Each row is a point on a landscape with many valleys, with its height.
A ball rolls from a point to the lowest of its 5 nearest points, and stops where none of them is lower. Distance is the straight distance between rows; heights are no part of it.
kosun: [  0 -17   3  -7  -8  15  -6   8   0   6   6   4]  (h 111)
bos: [  4 -17  -3   5  -2  12 -10  12   2   7  -4   3]  (h 189)
Nup: [ -4  27  -1  13 -18  -3 -20   7   8 -17  -8  14]  (h 452)
Zeza: [ 15 -29   6  -5  -9   9   0  20   4  16 -23   7]  (h 174)
kenat: [ -3 -17   6 -17 -13   8   1   6   0  11  11   2]  (h 72)
pagid: [  7 -22  10  -9  -2  14  -3  17   3  13   3   5]  (h 114)
kebot: [ -3  17  -2  15 -15  -3 -17   8  12 -13  -6   9]  (h 498)
mav: [ -2  18 -10   8  10  -8   6 -11  -4 -12  -2  -7]  (h 91)
fufu: [  3  -2  13 -14  15  -5  14  -8  -8  13  16  -8]  (h 352)
vinu: [ -6  -8  -4   4 -11   5 -14   1   6  -3  -1  -1]  (h 226)
nituz: [  1  -3  17 -15  21   0  14 -11 -10   8  25  -7]  (h 58)
lev: [ -2 -12  -5   1  -5  12 -14   4   5   1   1  -2]  (h 200)
keme: [ -2   5  -2   0   1  -2   6 -14 -12   0  -7  -4]  (h 234)
Tof: [ -5  20   1   8 -14  -6 -11  -3   5 -20  -5   4]  (h 243)
foneb: [ -6   2  -4  -1  -7  -1  -1 -12  -4 -11  -8  -3]  (h 66)
votop: [ -2  14  -9   5  19  -3   6 -12 -13  -1   4  -6]  (h 317)
Nas: [  0 -18  19 -21  13  -7  17 -14  -2  18  15  -8]  (h 332)
Reda: [  0  23 -10  24 -15  -2 -16  17  13  -7 -11  18]  (h 550)
gezik: [ -6  -5  -2  -6 -10   3   3 -10  -7   2  -3  -2]  (h 215)
Niken: [ -3  -3   2 -13  -5   3  11 -11 -12   7   2  -2]  (h 48)
rugi: [ -6   4  -2  11 -10  -1 -16   2  10 -12  -2   2]  (h 303)
Kinib: [  1  -9  -5  12  -4   4 -15   8  17   2  -6   5]  (h 436)
Nol: [  7  -8  -9  17  -5  -1 -10  12  14  -1 -12   7]  (h 560)
poku: [ -5  23 -15   2  22  -3   4 -11 -10  -7  12 -13]  (h 323)
Nerim: [ -4  35 -18   7  16 -10  -3 -11  -4 -17  20  -9]  (h 380)
Fedig: [-12  24 -18  -1  17  -3  -1 -15 -12 -15  23 -17]  (h 117)
rezuz: [ -3  27   1   7  -8 -10   0  -4   1 -26  -9   6]  (h 81)
Zabev: [  9 -28  14 -11   0  10  -2  21   7  15   4   4]  (h 120)
vek: [  8 -12  -5  15  -6  -3  -6  17  18  -2 -21  13]  (h 80)
Neli: [  3 -26  11 -20  -7  11   0  10   1   9   9   0]  (h 93)
Supuv: [ -3 -23  10 -23 -10   4   9  -1   2   9  14  -1]  (h 106)
bedav: [ -1   8   5  -6  14   1  14  -8 -17   7   9  -9]  (h 601)
Popir: [ -6 -12   3 -13 -11   6   3  -3  -9   7   3  -1]  (h 137)
Karod: [  0  11  -7  19 -12  -6 -16  17  15  -5  -7  16]  (h 639)
kavi: [ -5  10  -3   2  -5  -6   0 -12  -1 -12  -9  -4]  (h 32)
pebek: [ -1   6  10 -13  18   3  14  -7 -14   4  21  -6]  (h 453)
Fupe: [ 10 -20  -3   8  -3   4  -3  14  13   9 -22   5]  (h 277)
nir: [ -2 -14  16 -18  -1  -8  15 -11  -3  12  12  -6]  (h 225)
Gur: [  1 -15  18 -22  24  -5  15 -17  -6  14  23 -17]  (h 366)
viv: [ 13 -25  -2   6  -3   9  -2  16   7  10 -24   7]  (h 216)
Muzi: [  1  21  -7   9   5 -14   6  -9  -2 -15  -5  -1]  (h 64)
sukon: [ 12 -21   5  -1  -2  15  -4  20   4  14  -7   5]  (h 138)
Ger: [ -3   8   0  -1   8  -1  11 -13 -13   5  -2  -6]  (h 446)
sis: [ -7  -4  -5   7  -7   2 -13  -2   5  -7  -3  -1]  (h 192)
tet: [ -5  15  -7   3   4 -11   7 -14  -5 -10  -7  -4]  (h 60)
ranu: [ 17 -29  14  -9  -4  10   0  23   8  19 -17   7]  (h 160)
lalo: [  4  -2  -6  15  -7  -3 -12  19  18  -2 -13  14]  (h 666)
Gigol: [  0  30  -5  10  -1 -14   7  -5   0 -20  -8   2]  (h 75)
vulo: [ -1  21 -12   9  21  -8   7  -9  -6  -8   8 -10]  (h 206)
Kol: [-8 -6 -2 -1 -7  5 -8 -6 -1 -6 -3 -2]  (h 150)
paput: [  5   8  -7  19 -12  -7 -10  20  17  -4 -15  18]  (h 640)
kedo: [  0  23  -8   9  10 -15   7 -10  -4 -10  -4  -5]  (h 79)
Botip: [ -1 -10   8 -17  -6  -3  12  -8  -8  11   8  -1]  (h 205)
fazot: [ -4  13  -1  -2  20   5  11  -8 -17   5  15  -9]  (h 591)
Pivad: [  0   4   8  -9   8  -2  13 -10 -15  10   9  -5]  (h 508)

Where does a ball stop that starts at each point below?
bos -> kenat
bedav -> nituz
Karod -> kavi
Reda -> kavi
Zabev -> kenat
fazot -> kavi
rugi -> kavi

For each start below, name every point that the ball comes to, in order.
lev -> kosun > kenat
poku -> mav > tet > kavi
Gigol -> tet > kavi
